A landscape with many valleys, sampled at points; each row gives a point and its height.
From any point a ball rolls to the lowest of the 2 points nearest to it. It stops when none of these is lower. Distance is the straight distance between rows; heights are no part of it.
kedez: [117 171 121 144 141 162 105 110 146 159 168 104 126 142 145  82 113  97
  90 147 110 139 114 145 111 125 163 130 105 117 185 132 134 105  96 130
 145 136 127 141 145 126 137]  (h 3.96)
zeme: [109 185 123 146 136 147 144 133  98 151 161 122 112 140 144 104  96  77
  93 110 131 174  96 116 115 113 189 134 141 134 163 116 171 121 104 162
 141  99 120 152 125 102 123]  (h 3.76)
zugu: [155 103 141 174  90  86 158 162 138 116 162 143 145 163 140  93 117 146
 109 108 132 129  91 119 170 102 190 145 145  90 118  85 158  53 156 112
 109  98 147 190 114 145 130]  (h 4.23)
Gof: [148  93 141  93  77 126 140 190 136  89 123 115  89 104  98 156 116 158
 183 126 152 116 166 111 137 188 104 144 179 184 143 125 127 146 168 186
 133 131  62 106 113 113 109]  (h 3.25)
kuzuv: [140 109 132 145 151 176 109 118 101 152 111 154 167 185 106 103  95 108
 107  80 119 144 110  95 134 143 170  95 165 147 134 112 186 139 167 151
 109 112 112  99 117 159 158]  (h 5.41)
taliz: [ 95 156 106  83 141 144 142 116  96 113  83 189 112 139 138 148 151 119
 130 116 148 135 134  96 122 146  85 120 100 155 110 142 128 213 110 116
 132 120 133 116 136 131 102]  (h 3.11)
Digu: [125 104 178 150 123  86 190 170 113 111 165 148 130 141 157  84 108 122
  91  98 152 133 106 118 142  50 197 173 143  91 120 104 158  54 104  91
 122 110 156 175 106 144 117]  (h 4.03)
guv: [146 108 128 157 122 118 103 183 132 149 139  87 128 107 112 112 126 153
 185 146 111 127 162 138 120 165  94 177 143 144 142 130 100 125 184 153
 139 117  80  99 132  97 141]  (h 4.19)
Roru: [163 131  41 133 157 185 106 117 135  97  93 196 110 146 180 129  96 117
 107  86 134 180 157 117 179 178 131 122 131 171 107 102 172 209 207 157
 149 105 103 142 144 140 126]  (h 3.99)
kiku: [100 160 130 125 140 187 155 116 135  79  88 190  65 138 158 142 131 110
  83  78 144 169 115 105 170 122 148 156 126 154 134 136 204 191 127  89
 111 110 159 175 127 169  87]  (h 2.38)
semed: [140 115  87  84 108 104 140 127 129 115 152 146 214 124  93 171 129 113
 135  92 123 120 154 104 138 148 159  46 143 109 103 135 131 114 130 183
 119 126 133 130 112 105 146]  (h 4.67)
dipa: [105 149 156 164 143 108  93 158 117 151 124 106  95  79  93 150 130  96
 145 166 103 115 180 143  91  73 146 185 117  58 117 160  93  89  98 101
 118 116 173 125 122 100 146]  (h 3.35)
Tato: [132  86  93 182 118 131 107 101 151 152 126  90 157 182 108  82 111 140
 134 149 120  99  88 186 165 174  81  64 143 140 142 123 145 105 167 128
 134  84 122 142 138 139 159]  (h 2.67)
Mumo: [102 139  97 118 102 112 124 116  91 118 127 153 169 124 108 163 140  82
 128  97 109 143 147  98 127 169 159 105 152 120 121 154 139 157  96 157
 136 115 128 148 105 119 128]  (h 4.91)
rutim: [115 147 134 106 141 216  87  94 169 154 122 109 121 135 141 107 137  70
 125 164 102 128 125 129  89 131 149 122  96 113 201 149  98 110  92 107
 134 148 141 113 169 112 142]  (h 4.27)
kad: [142 137  48 129 123  67 136 135  81 157 144 129 188  92 109 157 145 120
 168 118 108 147 175 116 107 164 128 123 118 147 103 144 100 148 103 186
 178  92 110 135 148  75 130]  (h 5.23)
lases: [ 94  97 175 135  82  99 182 157  94 125 152 157 127 190 162  59  97 100
 107 127 156 137  63  94 111 101 125 146 103 102 127  90 115 117 137  67
 142  55 126 152 110 127 124]  (h 3.26)
nuvof: [184 148 167 149  86 138 165 107  65 153  91 153  72  89 131 153  68  57
 178 116 153 176  94 147 122  79 162 146 157 189  75 135 177 185 104 164
  83 127 131 127 126 126 148]  (h 6.10)
zuron: [171 161 107 115 187 135 103  91  92 154 128 141 194 114  96 159 140 113
 116 103 110 154 142 117  91  97 187  70 138 135 122 182 168 113  81 177
  96 180 134 101 116 123 143]  (h 3.90)
gigus: [ 93  99 185 110 129 136 153 146 131 130 104 103 114 176  80 117 129 114
 102 157 176  89  86 145  95 107  46  92  96 132 139 157 120 132  83  73
 109 126 137  78  98 149 102]  (h 6.47)
Nibis: [146 149  61 132 128  78 171 163  65 164 111 154 169 115  91 138 121 126
 144 104 151 144 164  99 141 152 119 123 118 174  97 136 149 143 151 163
 138  67 113 120 123  84 127]  (h 5.39)
sevun: [162 145 161 152  71 167 100 115 130 121 112 131  74 113 139 114  88 100
 168 102 137 147  95 147 143 146 187 184 157 179 140  97 189 179 158 186
 124 144  88 108 136 143 138]  (h 6.34)
zum: [ 98  66 121 160 122  80 126 181 141 161 194  34 167 120  88  94 128 166
 121 173  99 100 126 138  99 169  92 138  98 121 152 121  57  56  86 129
 192  95 123 114 137 113 158]  (h 4.22)
Vid: [122 154 107 101  86 135 136  97 143 111 110 128  83 120 125 172 127 119
 124 152 130 129 156 145 153 147 122 116 143  97  80 103 111 118 187 133
 120 111 130 176  98 110 124]  (h 5.30)
dituf: [162 101 118 119 142 101  94 104 141 124 116 156 194 150 128 157 156 152
 168 120 125 125 124 119 140  97 134 105 146 104  97 165 128 139 138 135
  97 148 128  85 127 133 177]  (h 5.00)
dod: [141 113 157  86  89 176 126 142 185  89  97 151  76 115 134 148  97 106
 167 122 155 112 156 122 141 117 134 169 133 160 145 130 139 171 149 135
 119 136  98 120 125 130 105]  (h 2.30)
kazis: [129  88 141 129 144 101 105 151  85 137 165  94 177  94 149  86 117  84
 139 151 120 134 146 130  53  61 161 145  97  70 138 103  58 103  54 127
 186 103 165 120 163 116 171]  (h 2.92)
muta: [127  96 107 134 116  78 127 129 142 150 188  39 187  96  91 141 153 186
 139 174 106  89 128 154 103 145  86  97  81 136 149 142  61  73  84 128
 180 147 138 109 128 125 132]  (h 4.70)
peker: [174 145 101 174 127 146  46  70 156 151 125 137 139 103 193 115 120  89
 160 154  85 162 139 144 128 119 178 185 121  88 117 126  96 144 159 138
 133 138 147 142 160 123 192]  (h 5.21)
Tigur: [ 93 153 137  90 141 138 159 121 137 105 180 172 154 116 158 133 138 129
  73  57 116 142 121  79 123 130 202 112 143 131 165 124 171 126  58 124
 135 157 129 137 131 144  88]  (h 2.63)
Nof: [122 130 151 180 172 133  69 139 105 154 124 135 141 109  94 148 138  78
 157 147  75 148 155 122  75  79 187 164 118  73 131 182 110  99  95 111
 118 141 158  97 125 120 173]  (h 3.74)
Pok: [113 129 108 105 131 173 116 148 150 153 147 113 112 155 101 113 100 123
 111 148 147 107 133 139 121 167 122  79 140 127 161 126 127 115 153 145
 142  95  85 130 136 108 122]  (h 1.69)
Nusa: [ 95 136 176 115 104 130 100 194 109 135 175 120  99 137  78 138  99 143
 125 149 122 124 173 106  93 141 136 146 131 106 148 125 105  94 182 138
 125  87 100 112  85  79 126]  (h 2.68)
Futep: [116 126  98 115  97 122 128 146 125 157 192  98 174 124 146  81  96 107
 134 124 133 132 141 121 101 154 170 125 134 116 161  88 103 118  94 151
 187  91 105 145 160  90 129]  (h 2.93)
sovuz: [141 102 148  78 159 193 147 122 204 102 145 128 131 158 133 105 118 148
 101 156 163  77 109 148 102 122 111 117 124 135 206 128 123 104 108 107
 106 190 111 104 138 147  86]  (h 3.73)
biko: [175 117 103 198 164 154  75  70 162 157 122 117 137 138 162  96 124 123
 144 156 108 151 113 154 123  83 186 169 124  77 147 144 136 100 119 120
 111 148 154 146 174 142 159]  (h 4.98)
Boluz: [157 102  82 139 137 154  96 118 146 144 119 155 171 153 139 113  96 145
 146  98 112 151 135 127 147 175 160 118 162 180 134 124 176 146 173 158
 129 126 102 116 159 134 143]  (h 5.15)
zisi: [ 92 141 156 142 100 140 144 173 115  69  85 175  68 115 112 169 141  95
 140  92 127 147 149  88 149 122 127 185 155 168 104 151 159 197 154 116
 101 120 127 130  99 147 110]  (h 5.88)
lebed: [143 113 155 168 186 126  85 119 105 137 106 163 142 122 141 117 138  85
 168 161  91 154 133  98  50  60 148 172 104  87 119 176  95 138  91 103
 117 159 158  66 161 119 191]  (h 4.17)
mabi: [141 152 105 136 164  98 153 104  61 115  66 183 106 134 143 159 159 131
 127 121 142 137 122 135 171 132  95 116 126 150  74 136 156 190 152 122
 117 113 147 137 131 140 114]  (h 2.91)
bomid: [ 89 142 150 119 111 126 114 166 128 131 142 125 101 124 100 153 126 102
 115 135 108 137 180 121 120 113 140 155 115  66 119 146  86  94 133 120
 117  96 146 136  90  83 133]  (h 3.03)
sele: [147  98 177 142 174 122 134 136 159 142 123 105 137 157 104 100 155 156
 139 152 140  98  86 157  97  82  99 139 113 148 165 156 122  82  82  85
 105 187 138  75 123 177 127]  (h 5.54)
fud: [ 95 183 134 112 110 122 165  97 109 129 151 113  91 118 165 118 120 123
 100 132 130 156  97 139 145  96 171 138 109 114 123 101 152 109  96 124
 130 124 140 182 113 114  92]  (h 3.89)
Gami: [102 139 129 123  93 114 135 136 153 141 166  54 105 133 143  85 116 148
 100 181 140 105 118 156 113 138  82 132  77  91 135  98  39  83 142  87
 166  85 139 150 119  97 119]  (h 0.28)
Nid: [160 105 119  80 169 181 134  88 188 125 129 115 136 107 151 121 132 140
 147 132 128 113 103 140  97 133 130 112 115 165 185 140 127 144  90 131
 135 199 103  97 180 137 108]  (h 3.09)
sisip: [112 116 191 200 106  62 175 192  78 122 168 137 120 115 169  83  81 101
 131 133 125 144 102 110 123  65 162 178 131  89 103 101 134  97  72  80
 146  93 168 173 135 139 133]  (h 3.84)
tar: [157  95  99 167 107 165  95 107 122 168  95 112 140 195 115  76  94 138
 131 116 135 109 107 163 180 178 115  72 164 147 121  72 186 132 212 149
 113  72 109 118 138 134 163]  (h 3.24)
Zira: [144  97 160 101 163 212 129  77 129 106  78 165  73 143 109 145 110 107
  62 100 178  79 123 183 141 112 138  37 116 112 123 107 211 134 100 128
 102 114 176 107 103 162 118]  (h 2.96)
Felu: [169 111 105 116  91 162  93  87 159 132 145 144 154 155 137 104  86  96
 154 129 128 136 118 158 137 128 176  83 142 102 131 129 137 112 132 169
 117 114 125 151 142 103 167]  (h 4.18)
Piz: [133 167  57 118 121  75 163 129  86 112 142 178 132  97 136 165 161 147
 120 121 120 154 174 116 146 131 126 134 114 124  74  92 104 120 186 140
 143  69 134 168  96  96 117]  (h 5.55)
pabe: [111 104 168  85 109 116 151 128 165  89 135 133 134 139 164 121 141 147
 135 148 152 101 121 129 118 111  94 127 123 111 127 121  93 132 121  85
 127 143 144 121 127 126 118]  (h 4.80)
loted: [109 112 133 141 104 124 136 160 175  96 101 128  96 152 112 123 125 178
 112 144 135  86 156 156 175 138  70 142 142  99 118 109 105  85 218  95
  98 104 139 189 103 132 109]  (h 5.53)
Tos: [175 149 150 147 179 140 104 109  90 171 114 149 152 120 137 112 123 121
 116 107 122 186  98 113 111  62 191 148 139 168 133 146 196 123  94 161
  70 169 114  83 126 167 135]  (h 3.30)
Boki: [ 95 152  85 129 108 145 136 113 160 144 162  98 118 148 147 102  98 122
  93 154 147 113 124 155 146 175 101 104 111  92 148 100  88 109 155 125
 155  90 131 182 147  94 116]  (h 1.06)
siter: [127 155  75  96 176 165 125  73 150  96  78 147 110 119 145 153 132 146
  82  99 139 117 171 133 166 170  71  59 129 131 110 107 142 168 191 132
 116 153 127 143 123 137 104]  (h 3.67)
zak: [157 151 103 164 149  71 144 114  84 122  69 170 109 108 146 155 138 150
 138 122 134 174 127 150 174 110 133 172 138 168  72 124 178 155 190 129
 117 117 138 161 117 143 125]  (h 2.75)
zavo: [ 95 145 130 144 149  98 104 124 111 136 132 130 179 130  98 151 189 136
 138 143  98 118 127 122 107 137 107 108 119 119 138 180 105 136  87 122
 128 167 141  97 138 140 138]  (h 4.56)
Botod: [134 162 175  86 118  95 138  87 102 127 109  97  95 116 108 178 159 169
 128 145 123 106 110 164 153 122  77  81 124 134  87 113 124 131 161 126
  95 163 120 112  91 136 112]  (h 5.62)
lige: [141 128 117 149 147 123 153 142 159 122 132 157 108 150 168  97 126 169
 110 136 130 138 122 146 177  84 157 181 132 109 122 107 159  93 145 111
 108  99 136 171 141 130 110]  (h 4.42)
toz: [108 166  77 146 151  66 156 155  56 127 132 144 140 112  99 156 155 159
  95 100 115 133 170 105 149 158 116 127 118 131  93 136 137 119 149 148
 130  86 132 156 102 102  96]  (h 5.47)
Kes: [151 119 123 133  96 112 106 156 188  87 165 134 124  77 144 172 131 156
 164 127 119 115 195 137 166 120 159 191 159 114 123 118 108 116 154 149
 125 158 129 161 142 121 127]  (h 4.99)
tobo: [148 106 169  91 116 113 107 107 113 110 100 149 137 127  84 172 143 152
 157 117 125 101 141 134 160 117  97  71 152 119  81 135 138 139 174 139
  82 151 135  97  88 146 158]  (h 5.38)
mek: [ 92 139  88 116 102 114 156 132 173  95 110 127  79 131 135 145 113 149
 100 139 121 112 170 141 175 142  88 129 121  73  88 109  90  81 209 115
 129  75 160 215 113 104 108]  (h 5.42)
Dig: [101 139 120 170  94  78 117 118 107 146 130  69 115 118 113 141 145 163
 157 151 102 116 107 156 144 178  83 148 124 149 119 139 109 136 121 123
 180 110 128 140 129 130 113]  (h 4.84)
latu: [100  81 119 135 137  71 124 134 136 129 144  83 194 137 104 135 178 168
 137 149 112 105 100 109  98 146  70 103 102 145 155 175  92 112  54 110
 164 163 154  88 146 159 146]  (h 4.92)
funu: [142 153 130 137 106 153  45  78 157 123 126 142 123 103 122 138 102  59
 176 150  75 140 164 117 106 110 185 140 124  59 126 153  71 123 160 143
 131 124 146 135 124  99 195]  (h 4.87)
Puduf: [174 103 102  73 106 139 142 179 142 120 142 106 120 106 122 129 103 149
 184 139 149 122 168 130 130 167  86 132 130 155 136  96 107 138 196 189
 146 103  60 106 125  80 121]  (h 3.69)
pupir: [ 98 116 121 127 137 147 118 144 183 141 153  37 103  96 160  94 136 145
  98 179 135 102 163 140  84 156  55 151  72 104 164 108  13 104 125 100
 167 116 133 122 160 100 100]  (h 1.25)
tolim: [179 152 155 101 117 137 163 101  72 105  93 183  70  89 129 169  86  90
 126  99 147 178 121 138 133  69 162 128 148 209  75 100 185 190 150 161
 102 129 123 121 106 137 120]  (h 6.01)
pif: [116 158 111 123 135 190  73  81 169 126 112 134  95 116 150 129 143  57
 143 147  97 130 140 109 108 129 148 150  91  77 135 155  75 160 135  93
 134 126 152 137 150 117 164]  (h 4.58)
lag: [139 126 161 100 133 167 137 140 152 115 128 164  98 114 128 151 103 102
 136 108 149 136 119 115 113 102 157 127 130 148 143 136 148 167 111 117
 114 144 131 118 124 129 119]  (h 1.90)
dafop: [ 77 181 130 117 107 139 128 121 152  82 111 120  52  82 164 153 164 147
 121 137 108 134 178 120 150 143  93 194 121 101 113 117  68 171 174  98
 139 145 157 162 125 119 107]  (h 5.71)
pator: [117 125 177 146 111 131 105 151  84 159 126 145 168 161  85 110 120 122
 146 106 109 142 124  96  93 125 156 118 161 146 129 130 138 119 148 157
 103 120  93  86 116 144 164]  (h 5.72)
Kab: [ 94 156 162 138  83  91 168 149 115 140 160  85  72 101 123 122 128 122
  90 144 142 135 102 170 143  90 160 142 117 111 128  94 152  64  97 118
 142 122 140 177  83 102  80]  (h 4.00)
pusav: [138 140  91 125  95 136  90 115 194  79 154 143 112  38 171 161 141 131
 162 131 102 122 194 130 161 142 136 185 149 108  98 108  62 163 169 142
 151 166 135 173 137 110 139]  (h 5.24)
zere: [190 131 166 173 100  61 100  93  75 149 110 124 147  96 149 151 140 134
 201 133 105 151  90 142 128  68 141 160 147 151  65 139 152 155 115 146
  88 175 131 102 138 154 160]  (h 1.95)
rete: [148  87 123 142  67  79 121 180 163 118 153 105 138  76 116 147 126 180
 203 137 108 110 183 145 158 163 132 187 146 116 103 113  99 106 150 162
 146 134  99 141 130 105 126]  (h 4.66)
matu: [ 97 124  89  96 162 127 169 130 143 113 150 149 177 148 125 152 171 179
  80 102 139  89 140 105 142 159 116 101 128  97 143 150 124 103  89 114
 121 160 159 139 129 138  88]  (h 3.13)
Dotus: [143 151 127  95 201 136 131 134 120 143  81 122  97  94 109 155 169 148
 145 166 163 123 134 110  89 118  65 155  83 161 135 176 107 178 106 110
 122 166 105  53 138 126 115]  (h 6.04)
fiva: [146 115 175 146 187 144 100 140 133 148 102  98  97 125 111 126 181 145
 149 184 124 110 103 121  84  95  97 173  88 140 155 173 104 129 122  95
 106 192 125  51 152 153 135]  (h 5.83)
fum: [ 96 145  69 153  95  71 139 152  82 110 152 141 169 106 119 143 133  91
 130  91 117 136 156 103 131 154 141 136 131 122 118 148 116 157  70 140
 179  83 152 170 143 109 130]  (h 5.05)
vafov: [102 104 131 113 100  93 169 152 156 117 125  98 129 154 108 155 142 191
 116 141 148  81 125 147 163 160  38 116 121  99 100 137  84  65 160 105
  97 120 148 145  81 125  98]  (h 5.70)
fogo: [117 114 140 129  79  75 152 102 153  91 135 152 139 134 175 119 127 126
 134 138 129 111  97 141 160 131 144 140 135 116 110 110 119 127  95  92
 156 119 149 174 145 125 111]  (h 4.69)
diri: [140 134  91 100 157 178 119  98 157  79  82 160  87 122 157 140 121 150
 116  99 147 140 144 136 181 152 124 130 143 157 110 108 170 173 194 139
 123 137 133 148 122 157 108]  (h 3.85)
gop: [ 75 160  93  99 163 118 171 127  94  99  95 187 135 145 158 150 156 102
  85 102 140 144 119  91 127 126  99 107  94 132 126 150 136 180  66  78
 138 123 172 152 126 132  92]  (h 3.27)
leze: [130  84 107 188 132 130 114 125 183 158 108  80 153 202 112  76 133 164
 124 166 139 105  65 164 167 158  74  95 116 146 157 156 114 104 118  93
 134 116 139 127 151 162 143]  (h 2.08)
degi: [173 135 163 157 158  78 124 115  60 180 122 107 178 120 132 120 132 155
 157 133 125 157  85 128 104  79 160 135 136 161  96 125 174 124 106 156
  92 181 101  70 120 144 176]  (h 2.74)
nenos: [122  72 170  76 105 141 158 123 206  96 161 122 160 150 172 108 143 173
 115 115 153  71 126 114  91 134  86 112 128 134 192  97  79  94 114  93
 114 189 112 128 137 132  88]  (h 4.31)
Fik: [158 162 116 148 174 140 121 125  58 185 125 123 182 131  87 120 125  98
  96  90 118 179 120 126  97 101 173  98 159 157 139 172 209 105  80 168
  86 156 106  95 108 149 132]  (h 3.62)
noz: [192  62 128 104 117 166 130  98 156 130 128 157 155 171 110 119  69  81
 134 107 158 115 108 153 123 105 176  55 151 118 139 110 166 118 117 154
  97 103 135 119 141 120 161]  (h 3.75)
zil: [178 130  82 152 177 129 105  91 157 153 129 142 145 126 164 105 113 161
 119 132 118 159 139 169 154  93 177 142 126  99 127 131 165  88 172 139
 108 139 137 153 137 135 137]  (h 4.63)
Zav: [ 82 185 175 130 126 174  98 127 130  91  97 137  41  98 135 159 142 102
 124 128 122 140 149 109 143 129 130 193 120 122 119 137 134 161 164 100
 113 131 132 139 108 139 103]  (h 5.80)
Duzuk: [133 149 122  82 213 160 155 125 112 141  86 119  99 143  99 129 149 153
 120 146 163 116 113 115 104 134  31 104 102 161 139 159 158 170 122 114
 120 151 116  55 136 160 102]  (h 6.18)
keriz: [107 123 140 103  90 160 126 183 162 139 154 107 106 139  92 105 102 140
 115 129 132 101 156 137 135 164 116 130 124 114 152 110 101  68 191 144
 122  95  72 141 108  85  97]  (h 2.22)
potun: [109 101 169 104 132 131 127 140 151 116  94  79 108 165  97 121 150 142
 143 163 156  93  83 133 102 140  16 107  97 161 159 157  85 134 120  91
 138 148 110  75 136 137 121]  (h 6.64)
goza: [102 161 121  97 158 105 178 155  97 117 170 151 170 110 118 156 162 148
  66  75 140 110 145  77 111 139 156 106 127 131 151 138 151 112  55 140
 118 153 139 135 113 146  65]  (h 2.86)
setug: [ 84 180 150 118 159 141 111 137 129 140 148  49  68  85 141 124 162 137
 117 182 112 115 137 119  78 142  66 177  64 128 158 137  49 126 121  91
 158 149 128  95 140 124  91]  (h 2.01)
Fuve: [132 137  75  73 112 132 138 117 143 126 171 134 174 117 118 140 138 147
 122  98 109 112 158 111 146 194 124  60 155 136 113  93 112 111 158 172
 135 149  88 144 122 118 121]  (h 4.35)
Gep: [152 153 120 114 176  96 106 106  71 172 124 102 162 120  94 145 159 115
 130 147  93 141 126 129  86 100 129  90 118 143 125 181 119 118  98 136
 114 185 134  76 111 129 145]  (h 4.24)
kolo: [129 117 156 152 110 120 167 131 114 158 135 137 111 180 161  67 106 118
 131 130 156 138  57 126 130  97 129 139 115 129 130 109 159 129 105  95
 141  90 139 138 143 145 118]  (h 2.98)
Kog: [116  81 126  86 147 145 135 152 163 146 109  78 142 133  87 146 155 144
 149 180 128  85 114 124  62 174  51 101 115 172 186 153  75 134 132 126
 139 156 100  64 149 112 125]  (h 6.84)
Mogi: [ 73 180 126  96  72  97 142  98  98 124 133  92 100 117 106 172 142 117
 105 146 115 136 138 151 139 152 108  92 121  98  90 112  92 107 119 133
 130 104 153 179  89  92 126]  (h 5.17)
tiga: [126 115 108 158 145 122 115 152  95 163 189  81 169 110 151  71  99  83
 115 151 105 139 144 129  69  98 184 124 118  81 171 103 111  99  44 143
 212  95 147 143 185 101 149]  (h 2.18)
povak: [ 98 135 153 114 165 216 145 101 152  91  89 162  74 175 109 139 120 124
  42 101 163 105 137 169 153 128 141  87 122  90 145 103 192 103 118  92
  94 124 174 140 108 187 100]  (h 2.71)
subu: [122 141 107 150 114 112  70 136 172  97 108 149 105  68 170 152 164 142
 194 144 108 138 159 119 147 161 106 204 126 121 110 146  90 190 157 128
 154 148 126 141 162 133 138]  (h 5.44)
tev: [143  77 148 154 155 121 102 148 144 146 123 141 181 173  86 113 144 155
 148 128 125 118 112 115 107 125 129 124 158 146 135 149 156 115 144 135
 103 158 101  78 131 148 151]  (h 5.43)
vitum: [163 157 141 186 116  73 109  98  76 125 111 146 119  94 136 156 135 143
 157 122 102 168 123 141 171  91 178 173 162 136  70 121 164 137 154 135
 101 152 144 145 115 147 140]  (h 2.52)
gom: [123 137  87 112  90 116 131 145 108 145 147 134 151 143 130 110 134 148
 123 102 132 127 123 102 152 203 118  92 135 147  96  77 112 140 200 165
 166  96  78 134 118 125 132]  (h 4.04)
Fuvi: [121 119 132  93 125  79 158 114 135  92 123  72 129 124  93 184 168 219
 122 136 139  77 121 153 154 166  35  81 132 148 104 133 111 104 137 127
  98 157 121 131  98 155 102]  (h 5.82)
mon: [125  90 191 200  55  51 152 160  80 142 140 120 128 160 148  64  97  90
 141 146 153 124  73 131 104  59 122 166 116  91  99  89 110 101 117  75
 133  76 141 144 111 120 142]  (h 3.57)
nuz: [ 94  84 118 129  77  97 122 160 139 157 194  66 174 130  99  95 131 128
 139 133 109 110 136 123  87 194 114 103 123 143 179  91  85  88  99 155
 178 117  84 125 153  98 146]  (h 3.60)
niv: [171 127 146 101 136 139 133 107 138 145 145 122 122  93 131 149 134 114
 163 116 125 116 126 142 114 113 171 125 142 171 158 141 151 145  81 157
 125 167 102 103 158 123 119]  (h 2.44)
reda: [119 112 144 155 115  88 117 162 144 123 129  73 119 136 118 110 163 197
 158 152 114 104 114 131 142 186  62 172 129 152 128 132  93 129 176 119
 146 129  90 107 128 127 126]  (h 4.57)
sog: [121  94 149 114  41 137 105 179 172  60 114 135  99 101 118 164 105 126
 187 110 146  95 163 112 152 174 108 193 178 155 151 133 115 148 168 152
 147 144  93 141 110 130 113]  (h 2.80)
rab: [110 146 157 109 116 131 198 145 126  85 160 204 112  97 184 123 117 101
 102  64 145 161 112  77 125  95 176 152 136 154 154 120 158 156  64 115
 137 129 137 160 123 128  97]  (h 2.41)
muze: [153 103 145 127 164  85 100 134  73 142 146 143 185 106 143 117 129  88
 154 133 102 157 136  90  55  76 176 135 119  85 122 133  87 150  67 131
 160 126 143  99 167 100 195]  (h 3.58)
rovu: [161 139  98 133 101 182  59  62 177 158 148 106 159 138 132 103  84  83
 145 141  71 154 134 161 154 107 173  69 140  80 132 112  95  83 167 162
 123 133 128 152 134 108 178]  (h 4.59)
ruzop: [ 87 170 126 158 104  62 134 114  77 149 144  62 125 113 114 140 136 127
 129 166 117 149  97 151 117 130  93 127 100 105  90 146  95 119 102 120
 156  99 140 150  99 106 142]  (h 5.02)
mepi: [123 136 135  73 141 179 176 132 128  99 112 192  83 113 161 138 106  65
 106  90 148 172 121  86 113 116 148 144 120 167 142 120 179 195  94 118
 124 115 133 140 140 133  97]  (h 2.21)
mameb: [137 122  98 117 121 169 106 117 122 135 122 133 123 170 133  84 101 156
 100 104 105 116 132 118 176 189 106  61 155 160 108  65 138 149 243 154
 134  97  70 117 132 141 155]  (h 3.70)
pizut: [ 90 147  95 109 170 170 138 127 168 109  95 141 115 130 133 165 160 174
  75 118 137 116 170 107 146 165  77 110 126 112 143 152 115 136 135 117
  96 157 142 151 132 151  86]  (h 3.43)
vunum: [104  96 169 121 149  85 152 142 137 124 118 114 176 166 114 128 186 179
 109 142 135  97  74 122 107 103  78  99 115 124 131 171 101  97  67  64
 116 189 156  91 117 189 119]  (h 5.25)
pak: [110 137 125 145 125 118 104 129 165  93  87 131  84  96 185 133 162 145
 149 164 125 139 150 128 158 121  82 214 100  83 104 133  81 159 149  59
 147 130 159 158 149 133 128]  (h 5.59)
vul: [137  82 139 158  70  82 163 127 150 112 162 118 161 167 173  83 119 144
 111 130 145  89  79 153 153 100 163 128 130  77 132  88 123  80  93  93
 151 116 141 187 126 140 113]  (h 4.47)
gefe: [184 131  56 144 205 171  93 104 185 159 124 150 176 136 132 122 111 160
 132 113 116 149 159 142 177 132 168 109 160 147 136 147 154 108 155 167
 112 143 114 129 166 112 130]  (h 4.90)
zuri: [131 123 104 166 161 115 143 104 143 153 120 112 138 173 153  87 145 150
 122 144 139 135  56 157 167 110 106 126 107 135 131 132 130 138 114  97
 139 135 142 123 161 151 142]  (h 2.60)
raka: [145  88 138  96 158 170 135  96 120 123 104 168 152 179  95 137  80 120
 102 104 152  85 125 167 129 112 159  27 135 117 117 111 194 104 118 142
  79 113 140 108 111 134 154]  (h 3.31)
zova: [112 133 141 116 138 131 128 141  99 135 184 144 185 136 143  93 142 117
 100  77 103 153 117  65  92 138 199 114 155 135 159 124 153 120  74 149
 143 140 108 111 137 136 142]  (h 2.99)
vok: [124 134 131 168 124 117 132 138  67 173 158 113 171 131 119  84 104  72
 116 111 125 165 118  96  74 112 195 124 152 133 161 142 158 133  68 150
 161 115 113 111 146 118 156]  (h 3.44)
Tuk: [167 137 146 156 105 159 123 109  81 157  79 129  93 103 130 134  96  83
 155 102 142 161  84 126 128 139 163 156 180 220 113 120 202 201 114 164
 108 133  97 109 137 143 142]  (h 6.21)
bim: [122 139 153 126 126 154 152 142  67 111  73 171  56 107  94 175 102  92
 118  89 161 148 149 111 147 115 123 129 148 186  75 131 193 197 146 140
  98 113 132 102 100 140 127]  (h 5.95)
fif: [107 136 176  97 179 143 170 128  86 143  96 135 113 153 100 154 144 122
  98 135 175 103 103 132 107 114  68  65 129 146 125 153 153 156  87 106
  97 145 141  63 104 155 114]  (h 6.33)
Giguv: [116 135 148 121 173 233 142 137 172  83  95 168  51 162 115 137 124 125
  67 101 147 133 124 133 180 127 142 145 123 128 155 129 218 148 119  97
 108 110 161 153  97 167  75]  (h 2.53)

Where does a ball stop that starts at each point below?
Nof -> Gami
rovu -> lag
kad -> leze
potun -> zere
Kog -> zere
fogo -> leze
lige -> leze

Call two points neighbours if one is among the 2 nearest of the other. Go from one point of each pair to the other, from neighbour to neighbour, staying as low as possible. Name the highest point that can't be avoided.
dituf and leze -> pator
Gami and zere -> latu
Gami and tiga -> lebed
